Each row is a point on a tangle of strands that fork and nearly touch. The rows are in no order.
Two points are linked if the straight distance between their rows is under 83.8. Some points are linked to none.
bobab: [-14 -13  17 -17  23  17 -19  11  18   0   2   3  17  15 -10  25   4  26
  -7  -5  12  12   0 -33  -6 -15  -5]
sak: [ 20   8  -1  30 -23 -59  49 -22 -18   8  25 -15 -31  20 -24 -26   9   4
 -12  -1  -6   5  46  37  37 -21 -25]
busor: [-26 -25  -4  -8  14  -6 -12  11 -27  37  26 -31 -20 -36 -23   1  16  -2
 -49  -2  -5 -13  27  14  34  -8   5]
vel: [ 19  23 -44  21 -20  26 -18  17 -31 -22   1  27  -2  -8  38   1 -10 -55
 -37   2 -17  -7 -18  32   3  31  36]
Rep: [ 18 -12   1  10  30 -42 -11 -15  30  29  45  -4  19  -6 -26  -3   6  15
  39  -1   0   8   6  16 -12  -7  -4]
voze: [-12  18   3 -17   5  14  29 -20  37   9 -42   0  -9  -4  13  -8  39  19
  60  13   1  -1 -38 -58   3  -1 -52]
Kedur: [ 42   7 -13   9  15 -26  10  -5  29  -6  33  21  16  38 -20  15   9  15
  28 -16 -11  53 -11  -5 -32   4 -24]
mube: [-50 -19  10 -47 -16  38 -11  21 -21  37  -9 -15  -5 -60  15   7  -3 -22
  -2  30   4 -17   4   9  23  20  18]
takon: [  8  13 -37  32  -3 -18 -20 -30   6 -29  -5  34 -20  14 -18  -7   0 -28
  39  -3 -14 -20 -38  -1  -4 -19 -17]
Fup: [ 32 -17  25  -4   4 -13   0  25   4   2  -4   8  32  34  10   0 -32  42
  15  -5  27   3  16   1  -4 -14  10]
biki: [ 10  -5 -17  11  18 -31  -3   0  -5  16  17 -23  19   2   0   6  10  11
 -12 -11 -12  47  12  13 -23  -1  -7]
bop: [ 33 -10 -13 -16  25 -36 -15   1 -21 -10  55  30 -37   7 -63  11  -3 -23
 -31 -20  -3  -1   4  18  18 -10   1]
Gipa: [-47 -19   0 -14   5  43 -33   7 -12  25  15 -23  -4 -58  -4 -10   0 -30
  -6  24  -7 -34 -17   8  10  11  44]
Runif: [ 27  29   3  24  -3  11  -6 -12  36 -36 -28  32   8  20   5   1  -3   6
  59  14 -17   7 -51 -30 -34   4 -13]
Nes: [  6   1  -1   6  -5  19  20  48 -16 -13  28  -4  13  39 -20  31  -4  -2
 -66 -13  -6   7  38   5  -3 -15  25]
niza: [  9   6  13 -68 -13  -3  19  -8  -3  36   4  23  25 -20  45  -6   5 -16
  65  47   8  22   0  15  -5  25  -9]
tezes: [ -7  13   0   2  14   0  14 -34  36  30 -11 -24   2  -7 -12  -5  38  35
  40  12   0   2 -11 -41 -11   0 -56]
Nug: [  2  -7  35 -64  35 -52 -13 -12  -4  20  -4  10   7 -14 -15  23  11  19
  53  -7  17  29   0 -18   6 -10 -34]
Fif: [-13  -9 -22  27  12   1 -34   3 -13 -16   0 -12 -14  -4 -25   7  -7  -1
 -42 -28 -23 -11  -7 -15   2 -15  -4]
Suta: [  4   0  34 -28  21 -18  12  15  16   0 -30   8  17  37   7   8 -12  66
  25 -14  32  18  12  -8  -8 -10  -9]
vud: [ 27  21 -13  12 -19 -23  37  -8  10  -6  17  14   4  46  -4   1  -6  -8
  20  12  -6   4   8  19 -11  -7 -16]
mosa: [ 18  26   2   4 -26 -24  21  -9 -11 -31 -27  35  -5  45  17  -3 -11  -2
  19   6   5   8  -2  -3 -17  -5 -14]
Mos: [-42  12  13  33 -32  38  36 -10   0 -25 -58  -7 -28   5   8  -7  -1 -18
 -19   6   5 -60  14  -9  22  -5  -2]
nife: [ 13  -1  10 -25  19 -13 -39  18  -4 -22  24  41 -20  22 -65  30 -13 -34
 -36 -26   4  28 -12 -15  -1 -16  18]
mezod: [-13   6  12 -32  -2  -2  11 -26  12  55   0 -51  43 -47  43 -10  38  25
  17  20   1  53   3 -28   0  22 -23]
degiz: [-12 -19  16 -17  31 -53 -39  -5 -15  15   4   9  12   7   0 -11  -7  13
  43  -2  29  43  20   0 -41 -25  -7]
tedu: [ 24  14 -16 -14  -1  48  -5  24   9 -21   9  31  15  11  -9  29   1 -30
 -33  -6 -29  30 -41 -21   7  12  13]
Ruviv: [ 28  15 -34  -5 -22  37  -6  10  -7 -16  22  39  12  -2   6  10 -24 -52
 -24   9 -27   7 -44  11   0  17  36]
Bos: [-10  -8  19 -13  -5   1  11 -26  28  31  18   5  20   3 -23  -8  18  10
  61  36  12  23  -4  -5 -29  -2  -9]
samu: [ 23  15  -2  46 -30  17  12   5   1 -50   1  45 -30  58 -21 -10 -28 -19
 -20 -13  -8 -41 -29   9  37 -24  30]
linuk: [ -6  -3  16 -53 -28  12   6  -1 -17  36 -14  -3   9 -52  38 -21   3 -19
  42  37   5  -5   0  24  13  43  -5]
toti: [ 22  -1  -8  33  16   4 -16  29   3 -22   7   8  13  44  -1   4 -12  13
 -23  -9  -5  24  12  -2 -28  -6  27]
fefig: [-29  12  -1 -15  -5  15  26 -13   4  38  -4 -42  28 -29  23   1  33   7
  10  21   2  37  23  -3 -19  18 -25]
sekig: [-32   1   4   3   1  29 -35  -5  -3 -24 -28   5  37 -30  55   6 -16 -24
  26   4  -2  34 -10 -28 -51   6  24]
vakin: [ 38 -34   6 -13  21 -40 -38   7  -5  18  48   5  13   6   0 -14 -20   4
   6   6  13  12  13  39  -1  -2  19]
Bogi: [-13  21 -14  10  11 -28   2   0 -15  -1  -7  -8   2  14  -5  15  23   3
   4  -6 -11  57   8 -18 -37 -10 -32]
ponar: [ -8 -14  26 -15   3 -34   7 -21  14  49  13 -40  23 -30 -14 -17  13  39
   8   6  26  10  26  13   1  10 -23]
fudu: [ 42 -14  -9  29  10 -10 -13  22 -24 -22  18  19  17  39  20 -12 -46  -7
 -24  -3  18   9  15  18 -11  -4  38]
momeb: [ 18 -14  -1  10  12  13   4  19  31  39  49 -34  56   4  12  -2  -5  38
 -19  -5  -7  42   9   8  -8   7  24]
Tal: [ 44  15 -28  49  30 -49 -23  -6  12  -7  31   3   3  40 -34  15   6  23
   6 -37 -25  23  11   5 -30 -19   4]
maf: [-48   3  -3   1  -4  51  23  -7   8   0 -30 -19  -3 -26  -7   8   9 -26
 -19  19  -4 -31  -7 -27 -12  10  -8]
lur: [  9 -16  -8   0  -6 -28  -8 -27 -14 -21 -21  20 -24   4  17 -36 -15   6
  49  18  24 -45 -26   4   6 -11 -13]
nak: [ -7 -27   2  -8  43 -85 -53  -2 -31  -8  19  13 -31  -7 -30   7   6   4
  19 -31  19  12  26  -8 -26 -32  -9]
lol: [ -6  15 -19 -13  11 -23 -21   1 -22  -6 -13   7  -1 -21  -7  19  19 -36
  -3  -8  -5  37  -5 -13 -13  -1 -17]
runol: [  4 -10  -2   8 -22 -21  28  -4 -29  16  36   9 -45  12 -36 -12  -2 -21
 -33  19  -7 -36  29  45  63 -17   3]
rif: [ 19 -24  14  -2 -24   4  11   9   5  60   9 -51  12 -27  23 -41  -1  31
  -4  11  29 -29   7  42  27  26  17]
bugeb: [  5  -8  -6   9 -13  18  13  10   1  -9 -11  23  13  11  23  -7 -32  -9
  -3  12  12 -29 -11   7   8   4  21]
sada: [-49  -2  26 -26 -30  56  21 -15  26  49  -9 -24  18 -37  -8 -20  10  -4
  13  49  10 -25   0  -7 -12  22  20]
liv: [ 37 -19 -14 -21  36 -67 -36  -8 -13   8  60  18 -20 -12 -45  14   9  -4
   3 -35  -9  11   7  18  18  -7 -13]
pati: [-28  -3  15  17 -53  26  52 -27  11  -5 -32  -6 -33  -5   9 -35   1 -17
   2  23   7 -70  18  11  27   2   6]
pupiv: [  3 -22  18 -11 -10   3  23 -12  20  60  17 -43  15 -10 -23 -18  21  30
  -7  28  15 -21   8  10  16   2 -16]
talil: [-57 -18  20 -33 -16  36  -5   5   1   9 -37 -22   4 -57  32 -10   9 -18
  19  30  19 -42  -6  11   7  23  24]
gug: [  3 -11 -35  60  -6  23   5 -10  13  -7  -1 -15   9 -29  32 -29 -10   9
   5  12 -12 -47 -10  14 -17  13  29]
kopud: [ 12 -12 -11  25  20 -16 -25   9  -3  43  32 -46  42 -17  17  -5   9  25
 -23 -14  -2  52  22  20 -17  13  10]
fulaf: [ 32   1  -1  -5  10 -23 -18  -1   3  -2  21   5  38  23  33  -1 -13 -12
  36  15  -3  87  28  -7 -58  13   6]
sez: [-19  15 -20   7  -7  20 -12  -5 -17 -30 -37  21  11 -22  49 -10   5 -46
  21  11  -5  10 -12   2 -39  19  20]
Nom: [ -5   9  26 -17 -17  36  -2  30   0 -45 -26  25   9  41  -9  21 -17  -9
 -11 -15  12  11 -24 -23 -15 -13  20]
genu: [ 15 -13  -5   4 -28  25  12  -5  -1  38  -1 -44  19 -37  51 -38 -13  22
  16  14   3 -22  -6  26  16  40  -1]
toguz: [  7   3  -5  -2   5  48 -11  49  -6 -26   9  10  25  25  12  33 -10 -10
 -68 -13  -5  16   1  -8   1  -6  36]
pegip: [ 18 -32  -5 -28  29 -72 -43 -12 -35   3  27  20 -25 -22 -10   7 -10  -9
  13 -13   9  12  20  24   4 -14  -8]
komed: [-12 -10  20 -17  37 -38  -9   8  10  16  35 -18  16   8 -47  23  18  40
 -24 -29   8  34  44   6   0 -11   3]
Vado: [-33  -2 -23  50  -1  37  -9 -23  34   3  -4 -12   9 -38   7 -19   7 -26
  10  16 -25 -44 -21   7 -31  -4  21]
lokom: [ 35  26 -12  29 -20   4  -5  -4  11 -56 -30  37   7  34  36 -16 -11 -19
  51  -4  -2  -2 -43  -2 -35  13   4]
fele: [ -2  -3 -13 -37   3   1  17 -27   3  27  -7 -19 -20 -34  -1  13  22 -13
   8   4  -2 -20 -16 -14  30   7 -55]
piz: [ 12  -3  39 -48  36 -51 -19  -5  13   0   1  26 -15  20 -39  11   2  37
  37 -20  25   4   5 -18  -1 -21 -25]
kosi: [ 37 -29  22 -16  -8  -5  30   3  15  43  32 -23  15  -7  -9 -29  -7  39
   4  18  24 -32  15  30  32  14   6]
Zomo: [ -3   7  12 -34  33 -43 -40   9 -14 -24 -20  20 -19  10 -11  24   2  21
  17 -36  27  19  -9 -25  -3 -13 -23]
seles: [ 10  19  30 -14 -21  20  -6  29  -8 -49 -32  45 -25  55 -27  30 -29  -8
 -26 -27  16 -18 -41 -13  12  -8  12]
resen: [  3  -6  -3  48 -18 -51  17   1 -36  -2  10  -8 -23  30   5 -38  -9  22
 -21 -13   7   4  40  43  32 -26   2]
dogit: [-49 -12  24  -8 -23  28  21 -19   7  30 -38  -9   6 -31  13 -28   6  -6
  26  36  14 -39  10   8 -14   8   3]
Modu: [ 11  -2  -2 -13 -17   8   4  13 -37 -32 -35  19 -24 -14  49  -7 -43 -22
 -15 -19  18 -43  -2  27  38   5  32]
tamop: [ 18 -12  13 -15  -1  -1  -7  17  14  19  27  -7  53  -5  45 -11 -16  16
  22  25  11  46   6  16 -19  17  21]
sig: [  2 -10  31 -46  26 -53 -23 -10   4   8  10  16  28   1   0  17  -9  11
  56  -8  17  65  24 -19 -19  -5 -12]
bevif: [-28 -18   1   9 -12 -24   1   3 -54   4  28  -1 -46 -15 -32 -15  -4 -27
 -55  16 -13 -23  42  45  32 -21  21]
danak: [ 32  12  27 -49  37 -64  -3  -2  14  11  20   4  32   4   5  20  11  28
  34 -47   7  65  42 -13 -14   3 -23]
Zitok: [  7  -2 -23  28 -25   4  22 -30  13  22  38 -12 -39  -8 -35 -12  11  -1
 -18  22 -15 -44  -4   6  48 -11 -17]
Nive: [  6  12  16   5  13 -17  24   4  30   6  21  -9  -9  33 -55  22  22  42
  -7 -28  -8   9  16   0   0 -17 -23]
sivel: [  1  33   3   5  -7  35  -3   5  10 -52 -67  22  -3   9  43  -2 -12   5
  21 -27  11 -43 -46 -25   6  -2   0]
vosi: [ 51   4  22 -19  55 -75  -5   6  20   5  27   2   7  14 -20  11   8  45
  34 -61  -9  39  21  -2  -1   4 -25]
suf: [-13   4   0  66 -46  42  51 -12   8  -6 -23 -40  -2  21  16 -37  -2  15
 -26  10   0 -52  24  -1  13   3  23]
nubus: [-16  26   3  38 -35  37  57  -9  17 -23  -1  -5 -29  45 -39   6   9  -3
 -41  13 -18 -23  10 -11  20 -13  -9]
Sel: [ 32 -25   9 -12  31 -34 -17  12   7  -5  24  16  20  23  -6   5 -23  18
  -2 -28  13  15  10   7  -7   4  16]
medok: [  4  32  -4 -52 -11 -14  29 -22   5  23  -9  10  12 -19  33   5  25 -23
  57  28  10  32 -13 -11  -9  19 -44]
sakez: [ 55  14  -5   0 -11  15   4  25  28 -25  18  26  38  45  12  12 -25   4
   3  -5  11  20 -20   9 -11  17  23]
kedi: [-13  -4  -1  55 -42  53  60 -24  22  15 -15 -28 -28  -3   1 -35   6  -6
 -23  34 -11 -73  21  11  30   1  10]
Vumek: [-38  11  -1  44 -21  39  23   9  11 -16  -9 -18  21  22   1   1   9   4
 -33  17 -10  -4  11   4 -29 -13  17]
Lig: [-20  -1   4  18   7   6   7  12  21  -3 -10  -7  -5  33 -25  10   9  42
  -2 -21  -9  -4   3 -16   3  -9 -21]
Dizo: [-38  -1  32 -30 -18  46  22 -11  43  35   9  -8  34 -23   6  16  10   7
  13  40   2  13   1  -6  -7  14   1]
lon: [ 34 -21 -21  40   7 -45 -22  20 -35 -13  24  -4 -13  26  15 -41 -34   6
 -25 -22  13  12  34  31 -15 -14  24]
Gakaz: [-18 -12  -8  19 -19 -30  13  -3 -53  -2   3 -21 -39  -1   9 -15  -8  -9
 -29   2   2  -9  37  36  13 -14   6]
rima: [ -4  17 -13  14 -15  21  -5  25 -36 -45 -56   6 -12  -2  50  -1 -29 -35
 -31 -17 -13 -26   2  15  15  10  32]
Bis: [  4   3  -7  -5 -20  53   9  25  -3   0  -9  -7  13 -18  55 -16 -27 -23
 -15  22  -6 -41 -12  30  17  36  51]
luve: [ 42   2  -5  -9  -5  -3 -19  27   6   9  42  27  43  21  33   0 -31  -6
  12  11   6  36  -1  11 -18  12  29]
Tatuv: [ -9  13 -20 -39  -3  17   4  -1 -13  18   0   4 -25 -49   7  19  16 -27
 -15   3 -14   8 -19 -16  22  16 -38]
pobo: [-42 -15  25 -13  -5  61  24   4  17  22  -3 -29   3 -22  -8   6   8  -7
 -26  15  -7 -35  15 -13  24  18  18]
sadi: [ -6  38 -30  23 -14   3   0 -16  -8 -45 -39  29  -7  -1  27   1  13 -55
   8 -10 -22  17 -23  -8 -28  14  -5]
kigu: [ 10 -20 -16   0   2  -5 -33  13 -27  -1  -8  14   1  -7  30  -3 -22  -9
  11   9  17 -14 -18   8 -15   4  23]
fas: [-19  -6 -22  -2 -19  41  22  -5   3  23   4 -14   9 -38  14  -3  16 -30
  -1  25 -21   9   4  15  -8  29   5]
Dore: [-26 -25 -11  17  20 -54 -45 -15 -28  13  10 -26 -19 -33 -19  -8  14  -5
  -3  -3   3  22  27  12 -14 -16 -17]
supi: [  1   4  28 -44   6  14  -4  25  10 -24 -11  28  15  32 -22  41 -14  21
  -2 -17  19  19 -18 -30   5 -19  -1]
luze: [-19  27 -18  23   5  12  13  -8 -14 -35 -49  -1 -25   3  -3  12  16 -11
 -19 -19 -25   0 -19 -33  -1 -15 -42]
Gov: [ 20  12 -18  40  20 -34   8 -16   5   7  40  -8  -9  29 -49  11  14  21
 -17 -17 -23  13  14   4 -10  -8 -20]
Lazo: [-17  -8   7 -37  36   6 -10  -6   7   4 -37 -14 -11 -18  15  23  16  26
  11 -15  12  -4 -19 -47  14  -8 -36]
pavap: [  3   3 -32  46 -19  21   2  -4  -8 -24  -1   9 -11  -1  31 -25 -21 -25
  -1  15 -14 -38 -11  24   1   2  39]
mezuk: [  6  -3  -6 -12 -17   8  11   4 -28   8 -21   5 -38 -30  29 -10 -24 -25
 -12   9   7 -45 -14  26  47  23  10]
Zuzi: [ 53 -38 -12 -11   8 -15 -22   3 -12   4  43  18   2  -2  -6 -11 -35   0
  11   9  19 -27 -13  30  18   0  26]
besud: [ -6   3  -8 -40   1  11   9  11 -34   2 -27   4 -16 -41  29   9  -5 -24
 -17   6   9 -21 -20   4  35  25 -19]
lop: [-28 -36 -15  -5  17 -22 -35  -1 -21  36  27 -30  -9 -56 -24   3  21 -19
 -23  15 -14  17  19  24   7   1 -11]
Mepe: [-43  20  -9   7   2  15  13 -21  -5 -13 -41  -6 -18 -33  -6   8  34 -33
  -1   6 -11  -4 -17 -26 -19   1 -32]
bupar: [ 34   7 -32  25 -20 -10  -3  10 -45 -37   3  11 -18  13  38 -15 -33 -20
 -47 -21 -10 -33  -5  20  48  -2  34]
zupa: [ 25   3  -9 -13  -8   0  32  13 -21   2  34  -3  -5  29 -10  15  -2  -8
 -53   2  -8  -1  23  21  27  -6   9]
Tasam: [ 35  23 -30  26  -9  22  11 -24  34 -10   9  17  11   8   5   6   6  -1
  48   9 -29   3 -44 -17  -7   9 -24]
divaz: [  8  -9   0  25  30 -10  -6  26 -20  10  24 -38  -1  17  -4   6   0  25
 -58 -25  -1   0  37   1  15 -21  10]
buba: [-19 -14   3 -38 -20  26 -27  24 -21   8   5  19   3 -35  34 -14 -28 -32
  23  37  15  -2  -5  30  -8  17  42]
nof: [-15  23  28 -14 -21  14  -2  12 -15 -58 -63  32 -30  18 -14  27  -5 -20
 -17 -28  13 -20 -41 -35  13 -18  -3]
sepa: [ 15 -18   3  -5  -5 -30  15 -29   2  41  14 -24 -30 -29  -9 -29   4  11
  29   6  22 -39  13  21  25   5 -36]
mas: [ 13 -38   5   8  -4 -42  -2 -39 -14   8  -1  -1 -38 -17  -2 -23 -10   6
  40  13  18 -48  -4   9  43  -8 -22]
vumo: [  5  23 -35  25 -10  34  -8  29 -41 -34 -25   5 -14 -31  37  -1 -15 -56
 -56 -16 -22 -33  -9  18  29  15  52]
guf: [ 15  14 -31  -6  21  24 -21  -7  13  -6  29   7   8 -11 -21  28  16 -21
 -25  -4 -26  28 -35 -17  -3   8  -9]
pana: [ 37 -23 -12  26  20 -50 -32   7 -13   0  23  -6   3   3  15 -29 -16  25
  15  -6  18   0  22  33 -16 -15  15]
nanub: [-43  12  10  10 -36  28  31   5   1  -4 -24  -5  14  12  25 -13   3 -12
  -4  23   9  -4  27   7 -48  -4  26]
Temel: [ 37  16 -16  10   1 -11 -30  19 -10 -35  39  42 -16  40 -66  15  -6 -36
 -36 -30 -10  40 -12  -7 -22 -14  17]
Lige: [-32  -4   3 -13 -18  42  -7  20 -18   8 -18  12   7 -37  51 -14 -15 -38
  -8  30  -5 -32  10  47 -13  25  60]
lamin: [  3   2  -7 -15 -25  44  35   2  12  41   0 -32  28 -46  59 -20   8 -10
   4  30 -13   4   7  21   3  47   3]
lebu: [ 51  21  -8  24 -25  13   3   9   0 -35 -16  34  25  30  45  -3 -31 -17
   9   3   6   4 -33  12 -21  20  28]
roku: [-22 -18  12  -1  45 -69 -50 -11 -29   5   7  -6 -10 -13 -18 -12  11  -5
   9 -10  12  45  35   1 -50 -28   0]
Zug: [  4  28 -27  39 -16  -6  32 -38  18 -12  -2   5 -36  42 -28   3  22  -2
 -10  -4 -30 -10  -1  -6   9 -18 -33]
Zufon: [ -6 -16  -2 -35  43 -31 -32   3 -13  14  10  -4  -2 -33 -24  30   2  12
 -16 -23  -1  19  -4 -18  17  -6 -20]
vek: [ 27   3   8 -11   8  46 -37  29  35 -27   7  31   8  28 -10  16 -22  25
  13 -23  -3  -9 -73 -24  15  -4  21]
kezel: [-17  -1  -6  -6 -29  22  26  11 -13  19   3 -10  -4 -18   4 -14   3 -19
 -15  30  -8 -30  11  29   5   9  11]
Bonu: [-36 -24 -11 -24  -3  28 -53  16 -28  15  10  12   6 -52   3 -11 -17 -44
  -5  35  -9   2  -5  24 -13   5  51]
fuf: [ -6  29  13 -17 -10   1  22  -3  -7 -35 -47  24  -1  16  16  18  22  -5
  24  18   6  26  -8 -12 -24   5 -26]
giz: [-43   8  10  42  -6  58  14 -12  17 -34 -58 -28 -20  -8  -2  -1  -5  -8
 -19 -17 -13 -78  -8 -33  16  -3   6]
moneg: [-51  -2  -3  32 -15  45   3 -34  34  33  -2 -25  -1 -39 -13 -27  17 -23
  11  47 -16 -44   3  15 -26   2  20]
fizot: [ -3   1  45 -52  20 -25   5  23   1  -4 -12   8  10  26  -7  23   1  35
  14 -23  31  54  35 -16 -19  -4  -8]
vipo: [-12 -12  -1 -44  -2   3  -4  -6 -11  48   1 -34  13 -68  30 -20  11   4
   8  23   8  -1   5  11  19  30 -14]
bagaf: [-34  -1  17 -38  35  13 -17  10  18  16 -27 -36  10 -14  -4  17  27  52
  24 -16  13  38  -2 -70   4  -8 -32]
Zos: [-34 -10  20  12  12 -17  -1 -32  37  26 -14 -12 -16   1 -43  -8  36  29
  58  28  12 -15  -9 -37 -19 -12 -45]
devap: [ 13 -20  -5  24 -13 -22  35 -34   2  26  45 -11 -62   0 -27 -25   2  -6
 -13   4  -2 -51  21  23  75 -14 -16]
peg: [-37   7  35 -13  27  12 -10   9  50   8 -13 -14   6  17 -27  19  26  54
  32  -6  -5  39  -9 -59 -14 -24 -22]
rubo: [ -7   4 -14  41  17 -12 -19  18 -10 -35   1  -3 -28  42 -39  13  -1  19
 -44 -39 -23   7   2 -10   8 -36   0]
pime: [ -7  31  -7  15  -1 -11  21   1 -30 -23 -25  -1 -26  11  10  20  10   1
 -42 -34  -5  19   4  -2   6 -10 -49]
fodez: [-11  -3   0   7 -22  -2  24 -16  -9   7 -36 -21   3 -17  35 -12  12   5
  12   6  10 -17  12   1  -9  13 -33]
Buzo: [  4  33 -17  14 -24  10 -10 -21   1 -61 -41  58   2   3  14  -4  -7 -52
  37 -13  -5 -10 -47  -9 -42  -2  20]
zekug: [ -4  11 -11  23 -34  28  44 -30  24 -11  -2   1 -30  19 -27  -2  15  -3
 -10  11 -22 -40   1 -30  23  -4 -38]
Gavo: [-41   6   4  19 -37  33  11 -11  -3  26  -3 -24 -11 -46   8 -36   8 -28
  -1  40 -21 -54  13  32  -2  21  22]
Det: [-25  22  28 -26   2   8  10 -15  15 -26 -56  21   3   5  21  -5  24  -2
  63  11  23  10 -25 -44 -18  -2 -40]
zakub: [ 39  -3 -14  45  30 -40 -29  21 -10 -28  27  13  -4  50 -24  -4 -18  19
 -31 -37 -15  20  23   4 -26 -24  25]
zota: [-10 -22   7 -24   6  36 -27  23  -4   7  18   6  21 -25   6  15 -21  -6
  -7  13   7  -4  -8  -7  16  -1  41]
meku: [-21 -20  25 -39  43 -25 -25   2  14  24  13 -24  14 -25 -25  36  19  34
 -15 -29   1  49   8 -46   8  -5 -21]
Kekog: [-19 -24 -33  20  15  -1 -36   3 -21  -1  -3 -13   4 -16  18  -9 -11  -7
 -15 -11  -3   2   4   5  -8  -2   7]
Zuzar: [ -4  28   6 -11  -9  -3 -40  12 -21 -58 -74  26 -40  42  -9  12 -13  11
   3 -48  10 -23 -50 -29  12 -10 -17]
fezo: [  7  -3 -14   2 -11  -4  26 -40  13  37  11 -24 -34 -14 -17 -14  21  12
  -2   1  -3 -40   3  -4  38  12 -38]
Dis: [ 48  19  -9  15  -4 -43  29 -18  12   7  25   4  19  33  -5   4  13  12
  18  -4  -7  33  21  14  -8  20 -34]
nipi: [-46 -12  34   1  10   0 -17 -10  39   6 -15 -10  -4   9 -58   4  20  34
  37  15  -5  12  -1 -36 -31 -28 -17]
Goki: [  8 -29  -4  34  16 -19 -39 -19  28  30  48 -20  37  -5 -19 -16   1  36
  30  21   8  15  -7  14 -29  -5  21]
dum: [  8  -7   5  33  46 -18 -15  29  -5 -17  13 -12   0  37 -26  19   0  42
 -38 -42  -5 -22  21  -7  23 -30  -5]
sali: [  3  38  -8  27 -18  34  28   0   4 -33   2  16  -5  44 -33  20   8  -9
 -34  -8 -13  -5 -25 -15   9 -10  -5]
kad: [ 16  16 -27 -10  -6   1  25 -25  19  12  -5   9   7 -17  20  -6  17 -26
  42  21 -12   9 -38 -17 -13  20 -38]
Buzan: [ 29  14  27  12 -29  -8   2  20   4 -58 -10  41 -27  75 -41   2 -34   7
 -16 -27   4 -20 -21  -5  25 -24  24]
noki: [-24  -3  20 -21 -12  59  28  25   9   3 -11   2  16   4   3  25  -8   3
 -40   9   9 -13  11 -12   5  -1  18]
pokep: [-31   1  36 -59 -15  20  25 -11  32  33  12  19  11  -1 -10   7  23  -3
  45  50  18  21  -7 -14 -12   5 -14]
riti: [ 15  23   2  32 -28  40  32   6  16 -50 -20  23 -20  48 -13   5 -11   8
 -13  -9  -9 -33 -30  -6  23  -9  15]
Gesap: [ 13 -17 -14  23  28 -19  -5  11 -22  24  43 -26  -6 -26 -28   9  21  10
 -58 -30 -15   9  32  22  17  -5  16]
palak: [ -6   3 -14  34 -34  36  25   8 -17 -16 -19  -2  -4 -15  51 -33 -19 -23
 -19  18 -11 -48  20  41  10  19  42]
voka: [-15  28  -1  27   6  59   5  -4  24 -44 -62  -3  -1 -11  30   4 -16   1
  -8 -32  -8 -59 -22 -23   6   9  11]
Nopev: [ 35   6 -22  16  38 -22 -29 -10  28  13  56  12  28   6 -16   6  17  16
  33 -10 -29  40  -3  -6 -29   3 -11]
todu: [  8   3  -5 -40  20 -39 -12   6 -29  -1  19  15  -3 -21 -15  31   1 -24
 -31 -20   7  45   2  -2   3  -2 -25]
duvab: [ 16  14 -16  37 -23 -39  39 -42  -6   6   4  -3 -43  14 -15 -15  20  -1
   5   5 -10  -3  21  10  16 -13 -47]
kozu: [ 26  20 -26   7  26  -7 -22  17   7 -20  37  20   0  25 -32  36  13 -18
 -28 -19 -22  39 -12  -5 -27   3  -8]
dekag: [-23 -22   3  12  10  -6 -27 -20  25  21  17 -23  34  -1 -13 -18   6  23
  54  28  11  23  -6 -13 -50 -10   1]
todi: [-44   4  15  50 -16  49  36   4  16   5 -37 -45  15  -1  -5 -25   0  23
 -36   6  -6 -35  19  -2 -14   2  19]
Dat: [  8 -31   7 -27  13  27 -20  28  10  35  37 -30  56  -8  35   2 -20  30
   3  13   3  33  11  10   7  17  40]
Gub: [ 16  -9   2   2   9 -12   7  10 -10  -8  54  18 -10  27 -50  22  -4 -17
 -58  -5  -9  -6   9   5  26 -12  19]
nalez: [ -2   5  36 -43  20 -46   5  24 -18 -31 -37  11 -17  34 -16  27 -13  23
   2 -33  31  26  13 -17   3 -11 -30]
Tuvo: [-20 -20  30 -27  40 -34 -10 -11  25  31  10 -38  32 -17 -11   7  27  35
  19 -21  15  33  23 -15  -2  -1 -24]
bidem: [ 26  19  -3  -9  -7  -7 -18  -5 -17 -41 -65  30 -22  21  24   6 -19  -2
  29 -35   9 -25 -52 -28  21  -6 -20]
pabab: [-14  -2   2 -19  -9  58   7  36   1 -11 -16  10  30  -4  34  31 -17 -17
 -49   3  -9  26   0  -9  -9  10  34]
Sumu: [  9 -14   5 -45  14 -24   1  -5  -6  54   9 -32  24 -49  32  -1  21  15
  19  10   5  49  11  10   2  28 -26]

A fork is a point with three links, a tip a point with one. Leave the first point through the second and follow the links. Name the first fork or tip that comes.
pegip / liv | pime
todu / lol | lokom
mezuk / Modu | nife
toti / zakub | seles
sada / dogit | pavap
Buzan / samu | fezo

A fork is a point with three links. Follow the links from the first point to the second and name the forks in between, in order.
sadi / pupiv | lokom
sepa / toti | fezo, seles
Nive / bop | vakin, sig, roku
kopud / Bis | pavap

Follow the links from the first point to the second, and from the first to the third. Name the last point that the two ways share.
duvab / nanub / Suta | seles
sali / vosi / nak | sig
toguz / mube / kosi | pavap
Vumek / Tal / riti | seles
